Points on a hilly landscape, in no order, each with its height.
From any point a ball takes the steepest step (drop divided by distance) to one of its 2 nearest points. It stops when none of these is lower. Distance is the straight distance between rows; heights are no part of it.
vamuf (h 42.6): [-24  44  -9  24 -22   2  17 -48   3 -51   4  12  11  34  11  -9  -8  29
   9   6  29  14   0 -18]
Depo (h 56.7): [  4   0  48   8  -7 -19   9  31  21  21   6  -2  18 -23  26  -2  13   1
   6  20 -13  -5  23  40]
loz (h 31.2): [ 27  -3 -18 -17 -17  25 -35  -8 -10 -34  15 -10   5  14   5  -6   9  38
   2  20  -5  -9 -28 -10]
bulab (h 47.7): [-12   7  27  25 -29  -6  42 -19  15 -24   9 -25  38  14  15  11   6  19
  -8   9  22  41  17 -22]
kegat (h 54.7): [ -5 -11  12  11 -15  14  -3  39  -6   6  30 -11 -23  35 -13  31  10  11
 -26  32 -10  20  -7  -9]
tefek (h 69.8): [  8 -25   5  -7 -13 -20 -31   7 -16 -13   2   8  23  21 -11  32  -1 -26
 -20 -25   5  11 -18   1]
koma (h 41.8): [ 13 -28  -6 -25   0  20 -16  17 -22 -17 -17 -12  -2  17  -2 -19  16  16
  -3  13 -18 -11 -31 -51]
fifaf (h 33.1): [ 12 -21  19 -28  15  29 -34  33 -28   5 -13  -5 -36   3   3 -28 -11  10
   2  60  -3 -23  -4  26]
Malaz (h 52.1): [  2   4 -17  10   3  28 -26  16  10 -26 -21  -1 -36  59  -7   5 -29  26
  13  12  11  22 -31   8]
les (h 33.4): [  4  19  21 -15 -14   0  16  20  15  21  -1  17   2 -22  31  20  -6  -3
  13  12  39 -40   4   8]
zetep (h 43.1): [-16  19 -27  -7 -33 -11  -5  -9  12 -14   4  -2  35  -9 -26  -1  25 -10
  12  13  10   9  34  -4]
Nelap (h 46.6): [ 11  24  -3  -5  21 -19  20 -17  42   7  -8 -37  22 -11   9   6 -28  -6
  16 -44  24 -24 -17  -3]
Rozug (h 41.1): [  9  -7  28 -14  17 -23  -3 -18 -19  12   1 -18  24 -52   0 -21  22 -13
   6 -21 -17 -46 -25  14]
gasiv (h 42.9): [  5 -11 -10  -4   7  19 -13 -40 -28  -4   8  -9  -4 -18 -23  15   0 -23
  11 -16 -20  -2 -19 -31]
kavaf (h 31.4): [-27  29  23  27   1  -6  20   5  29   7  -1 -13 -27  -8  -5   8 -23  -2
  10  25   1   0   8  10]
vas (h 55.2): [  0   9  17   0   1 -33   2   9  20  10   7   3  -3 -19  12  28   1 -13
  -7 -31 -18  41 -17  30]
rafi (h 47.2): [-20  15   3  -5   6   2  12 -17 -20  -6 -32 -19  17  -7 -17  -6 -12  17
 -19 -36  -3  17  29 -20]
peto (h 31.6): [ 22  18 -11 -17   8  -7  -4 -29   1   2  34 -20  31 -30  -6 -38  22   8
   8 -28 -25 -31 -26 -13]
rupir (h 67.5): [-18   5  17   9 -10 -15 -16   1   1 -21   5  -5  32  13  12  43 -24  -4
 -13 -29  19  -6  -2  21]
leli (h 51.2): [-24  38  -7   2   0 -12  15 -15  19  10 -24  -4   1 -17  -5  10   3 -29
   5 -32  -9  27 -26   3]
gonoz (h 70.2): [-17  14  46  13 -27   3  37  13  -4   7  24   9  -2   8  27  16 -25 -27
 -34  31  19  20   7 -19]
lufo (h 38.8): [ 43  -4 -20 -14 -11 -10 -21  15   3   6   2   5  43 -14 -13 -23   7  24
   4   0  15 -41   2  12]
ludop (h 35.7): [-17   4  23  -1  12  14  -8   9  -3  10  17   8  -9 -15  28  34 -33  -3
   0 -13 -20 -34  26  18]
gugit (h 45.6): [ -7  -3 -44 -12 -19  26 -26  20   8 -20  -7  12 -17  54 -15  23  21   8
  15  -5   4  29 -15  -3]
Betu (h 38.9): [ -8  11 -37   2 -16   7 -14  19  30  -2   4  13  -2  11   0  27  17 -10
  25  -8 -13  -2 -16  -3]
Vev (h 21.8): [ 14  35 -19  -9 -18   4 -24 -41   6 -34  41  -2  17  -3  10 -13  10  22
  11  -4  -5 -19 -22  -7]
Doma (h 51.1): [ 22 -38 -55  -6  12 -14 -14 -23 -28   2   0  11  21 -12 -51 -31  38   4
  13 -32  12   4 -12   0]
zam (h 42.5): [ 17  36 -12   8   1 -25  10 -16  39  -2   4 -31   4  -1 -13 -19  -3  28
   3 -22   4   1   0  -4]
Koz (h 35.1): [ -5   5   1  12 -12  21 -23 -22  -4 -36  20   6 -25  30  20  25 -22   6
 -19  11 -12  16   0 -15]
zati (h 41.9): [  1  -1  -4  -3  17 -10  -1 -22  24  -1  19 -15   3 -23  10  30 -34 -15
  23 -24  -7  -9  21   0]
bovip (h 44.6): [  6  -2 -25 -18  -9 -24 -13  -8 -23   1  -1  16  45 -40 -27 -18  22   0
  -6 -11   4  -9   5   4]
vir (h 57.5): [ 39  10  17   3  13   0 -16  12   7  33  -6   7 -41 -22   3 -12  23  12
  20  10 -24 -14 -29  39]
nakom (h 68.4): [-16 -28 -12 -10  20  22  -5  62 -42  20  16  12 -17  27 -13   7 -16 -19
 -28   4 -19 -11   7   1]
peg (h 32.5): [  3  13 -17  12 -16  -5  14   9  47   6  -4   8  40  -8  39  19   4 -16
  23 -21 -10  -4  -6  14]
Vosot (h 25.1): [ 20   0  -9 -22  18  -7 -10   5   0   9 -11  -9 -46 -11 -31 -11 -12   4
   2  28  13 -18 -17 -18]
tok (h 27.9): [ 24   2 -44  41 -12  15 -15 -46  16 -54  19  16  -2  50   8 -16   0  40
  19  34   6  21 -13  19]
dubut (h 30.2): [ 14  -3  55  16  -8   5  -7  17   3  -9  12  -8  -8   7  17 -26   8  33
  32  57   1 -27   9  20]
Fiv (h 65.6): [ -4 -12  34 -13   0 -21  10  35  -2  10 -10  -6  48  -6  19  31 -16 -16
 -17 -21  33  -7 -14  26]
Fide (h 69.0): [-25   0  29  -3 -15  12  39  37   2  25   8 -20  14  -6  20  29   9  -8
 -36  14  -1  -7  11 -27]
luvo (h 62.5): [  8  20   8   1  15   4 -12  12   8  13  10 -21 -35 -30 -17  10  15  43
   9  12 -10 -34   3  35]
migom (h 61.5): [ 28  -9   3 -28  17 -29  31 -23   5  17   7 -12  35 -58  24  -3   8  -5
 -15 -34  13   8   4   2]
Puda (h 26.7): [  8  10 -27  50 -28  -5   3 -11  36 -14   6  12  32  17  15   5  -2  14
  12  11  -1  -2  19  17]
loka (h 46.7): [-10  11   1  -2  15 -13  31 -15  -9  23 -26 -10 -13 -37 -15 -14  18 -16
  -4 -21  -5   2 -41 -24]
Mas (h 38.5): [ -6   7  25  -3  20   1   4  -2 -11  28 -15  -6 -45 -26 -16  -1  -3 -32
   9   8 -12 -30 -39  -7]
feget (h 53.7): [ -2  19  45  20 -21   1  34  28   6  14 -12 -17  28 -17  19 -12  24  35
  -8  18  -9  15   4  13]
fovar (h 56.9): [-41 -16 -34 -13   8 -10  -2  39 -20  12 -13  24   0   7 -17   4  41  -1
 -24 -25 -18  19   6  -6]
dom (h 38.0): [  8 -12 -41  -2 -32  18 -39 -19   2 -28   4   0  12  25 -39 -16  24  -7
   9  36  12  13  40   8]
makup (h 51.4): [-30   8 -11  -9 -24   5  12  10 -14   5 -34   4  16  25 -20  11  29  -4
 -30 -27  13  36  11 -24]
tofod (h 45.9): [-41  17  -4  43  -6  27  14 -18   5 -42   3  -1  -5  43   8  -2 -17  28
  21  36   1  -7  14 -22]
Soz (h 39.7): [ -6  16   2   1 -24   1   2 -44  12 -30   0   5  -2  31  11  18 -19  -6
  -1 -24  14  32  25 -29]
Bem (h 17.0): [ 18 -13   9   8   0  11 -26  17   6 -12  15 -16 -27   7  -8  -4  -6  11
  13  72  -3 -19 -17  24]
Lifam (h 6.7): [ 23 -32  10 -12  26  15  -6  31 -17  27  -4  14  -8 -14  -1   6 -13  20
  31 -11   0 -37   2  15]
pomiv (h 38.1): [ -1  16 -12  16   9   9  15  16   5  37  -8  11 -35 -17 -24  25 -19   2
  -2   2   7  14  12  11]
pezu (h 5.8): [ 45 -16   4  -8  18 -27  -8 -11 -14  14 -26   3 -14 -21 -21 -37 -19  -1
  -9  -1   1  -6  -7  -6]
bot (h 59.5): [ 29  -4  19  -8  15 -21  30  12  23  30  -1 -18  24 -43  10  -4   2  26
   2  -6   9  -4  31  18]
visib (h 73.5): [ -1 -29  -8 -12 -20  34 -14  11 -31  -6  13  27  -8  41 -19  -1  -8 -33
  -2  21  -3  56  26 -15]
topu (h 6.0): [-53  32  51  25  -6   0  14  19  -1 -17  17  17 -27  26  38   2  -3   6
  -2  38   0 -19 -11  21]
mer (h 20.0): [ 11  -4 -30  55 -31   7 -11 -45  35 -40  23   0  17  53  -2  12  26   3
  25   8   0  10   9   9]
Gasoz (h 37.4): [ 10  17  47  -8   3  20  40   2  15  17 -27 -13  30 -20  61  12  -6 -13
   7 -10  38 -28 -18   1]
ribul (h 37.3): [  7  38  15   8  -2   0   6 -15  17 -11  -5   7 -16  -4   9 -20 -25  26
  21   6   5  -2   0  -3]
zad (h 26.3): [ 25 -12  46 -19   6  13   3  34  -9  43   3  24 -24   3  31  16  -8  -9
  27   4  21 -36   5  18]
Vefur (h 43.3): [-14  14   8  18   2   1  22 -18  20   0 -30 -42  13  13  -3  14 -31 -18
 -26 -12  16   2  33 -31]
Sunop (h 30.8): [  0 -26  -2  -7  27  23   1  -1 -33  20  16  -5  -7 -40 -18  17  12  11
  24 -20 -25 -31 -17  -1]
tobo (h 44.4): [ 18 -17 -25 -27   9  27 -45   7 -28 -17 -26   8 -10   8  -5 -29 -30   9
  -4  34  -5   7  -2  24]
Leb (h 42.2): [ 21  46  40 -19   5 -16   4 -34   9   0  -3  -8  -4 -20  28 -42  -8  11
   9 -15   3 -33 -14  -3]
zomus (h 45.8): [-14   7 -12   6 -19 -10  27 -18  43 -17   1 -33  52   7   9  -2  14 -18
   9   7  23  20  49 -19]
meb (h 30.1): [  3   4 -29  26 -23   7 -37 -10   8 -29   6  -7  -7  18 -25  -7   1  -5
  -1  62   2  -1  -8  19]
dil (h 46.4): [  4  38 -20 -21  -6 -12  35  -6  37   4  -1 -29  48  -7   0 -38  16  14
   8 -15  26  -3  -5 -28]
doku (h 66.8): [-17   1  38 -39  12 -21  10  22   8  -4  -5  -8   5 -17  32  -7  12  12
   9 -17 -17 -14   1 -17]
diri (h 66.7): [-39 -21  17 -24  13 -27  25  38  -3  15   8 -15   8   5   2   7   2 -46
 -27  -2  -2  12  12 -21]
tiled (h 32.4): [ 35  -4  -9  28 -18 -12 -12   5  23  -8  14   2  26   9  -2  13 -20  23
  16   7  25 -33  -3  22]
lus (h 57.7): [-12 -27 -46 -13  16  -1 -19  12 -25  -5  -1   3   4  -7 -42 -12  42  31
   6 -26 -17  27   1   5]
vomat (h 64.8): [-16 -21 -27 -19  34  27 -24  -6 -40  -6 -25  21 -41  -5  10 -15  -9   3
 -30 -12 -46  19  -6  -3]
lon (h 19.2): [ -8  33  40  40 -18  -6  20 -25  22 -10  12  20 -20   1  55  -3  16  10
   7  42  -6 -29 -21  17]
Seki (h 61.8): [ -6 -49 -34   9  27  -5 -27   3 -22   5 -18   4 -21  32 -37   0   9 -19
 -37 -27 -17  25  21  10]
kiv (h 50.5): [-18   9  34  29 -25   6  19  23  -9  -8   9 -11  10  17 -13  17   9  38
 -14  24   8  24   3  -2]
Tid (h 59.0): [ 19  -9  -3  -6   6 -33 -14 -23  16  -2   1   2  -8 -13  13   2   8 -17
 -16 -31 -44  30  -8 -10]
pinim (h 46.3): [ 31  28  -6 -25   6 -14  -2 -31  14  17   2  18 -24 -41  18  -3  -8 -11
   1 -15   0 -25 -16  -6]
Mal (h 48.7): [  9  37  -5  16 -15  -7  39 -19  38  -5  30 -21  51   5  -3 -46  -1  17
  45   6  34  -4 -11  -4]
Zesif (h 48.5): [ -8  -3 -24 -10   5  29  -2 -30 -13  -3   6 -12 -19  -1 -31   4  -5 -12
  21  -4  -8  16  36 -40]
pidis (h 58.6): [-25 -38  -3   6  29  -4   1  13 -54  19  -9  39 -35 -19  -5 -23   6 -23
 -28  -7 -25   8 -15   0]
keda (h 49.7): [  4 -14   4 -14  33  11 -17   4 -25  31 -27  27 -54 -25  17 -24  30  -9
   5  -1 -25 -33 -43  13]
topal (h 63.0): [-20 -11   7 -28   8  -6 -12  39  -8 -10   0  11 -11  11   6  -1 -14  -5
 -10   7 -15   2  18 -17]
div (h 22.0): [-37  38  39  19  -7  -5  15  44 -11   6  24  15 -15  35  23   4 -28 -29
 -32  12  -2  -6  -1  41]
Rivib (h 19.6): [-26  29  12  15 -12  13  -9   0  -5 -12  13  37 -28   2  32  -2 -26  -1
 -17  48  -7  -9  24  20]
tuvop (h 57.3): [-13 -48 -16  -4  24 -25  22  -7 -12  18 -10  15   1 -10 -24  -1 -10 -42
  19 -35  18  20  10 -15]
gup (h 28.0): [  2   5  17  14   2  31 -23 -10 -19 -11  30  22 -33   2  29  31 -38  11
 -10  18  -8 -16   3  27]
fizur (h 53.9): [-19 -31 -44 -31  17  19 -41  -2 -10 -14 -14   6 -32  53 -40  16  21 -24
   4 -22   4  34   8  18]
Suguv (h 71.4): [ -1  -6  16  12 -24   5  12  -5 -14  10   8  17   5   2  -9   7 -28 -45
  -8  17  13  41  22 -17]
zaze (h 63.4): [ -1 -40   8 -19  26 -18  32  10  -9  20 -23 -12  41 -30  16  12  -4 -30
 -18 -30  33 -11  -7 -10]
somu (h 62.0): [ 26  -7 -35   0   8 -23   4 -41  21   6 -22   4  17   1   4 -21   6 -22
 -13 -58 -16  26  16 -18]
gazis (h 52.3): [-28 -27 -11  13  26 -11  34   7 -33  38 -28  22  -7 -34 -26 -12   4 -26
 -11 -16  12  11 -13  -4]
feten (h 29.1): [ 17 -50   1  -4  17 -14 -14  22 -32   3 -30   2 -11   8 -24 -22   8  12
 -35   7  -4  -5 -14 -20]
gok (h 66.6): [ 12 -39 -16  12   4  14   1   0 -12  20  -6   4  -8  34 -35  28   8  -2
 -11 -41  -3  44  38  -4]
tagop (h 45.1): [ 21 -27 -46 -30   5  20 -29 -23  -9 -13  10 -13 -13  -2 -26 -22  14   2
  10  18 -16  11  21 -20]

Call two points neighbours if one is among the 2 nearest of the other. Go from one point of each pair to the other, from neighbour to neighbour, staying as low as possible. Name the highest point that can't be avoided.
Lifam, Vev | Rozug
pezu, Vev | koma
pezu, kavaf | pomiv

Where does a ball stop that starts at each point below?
Tid | pezu
tefek | kiv
rupir | kiv
lus | mer
Seki | mer
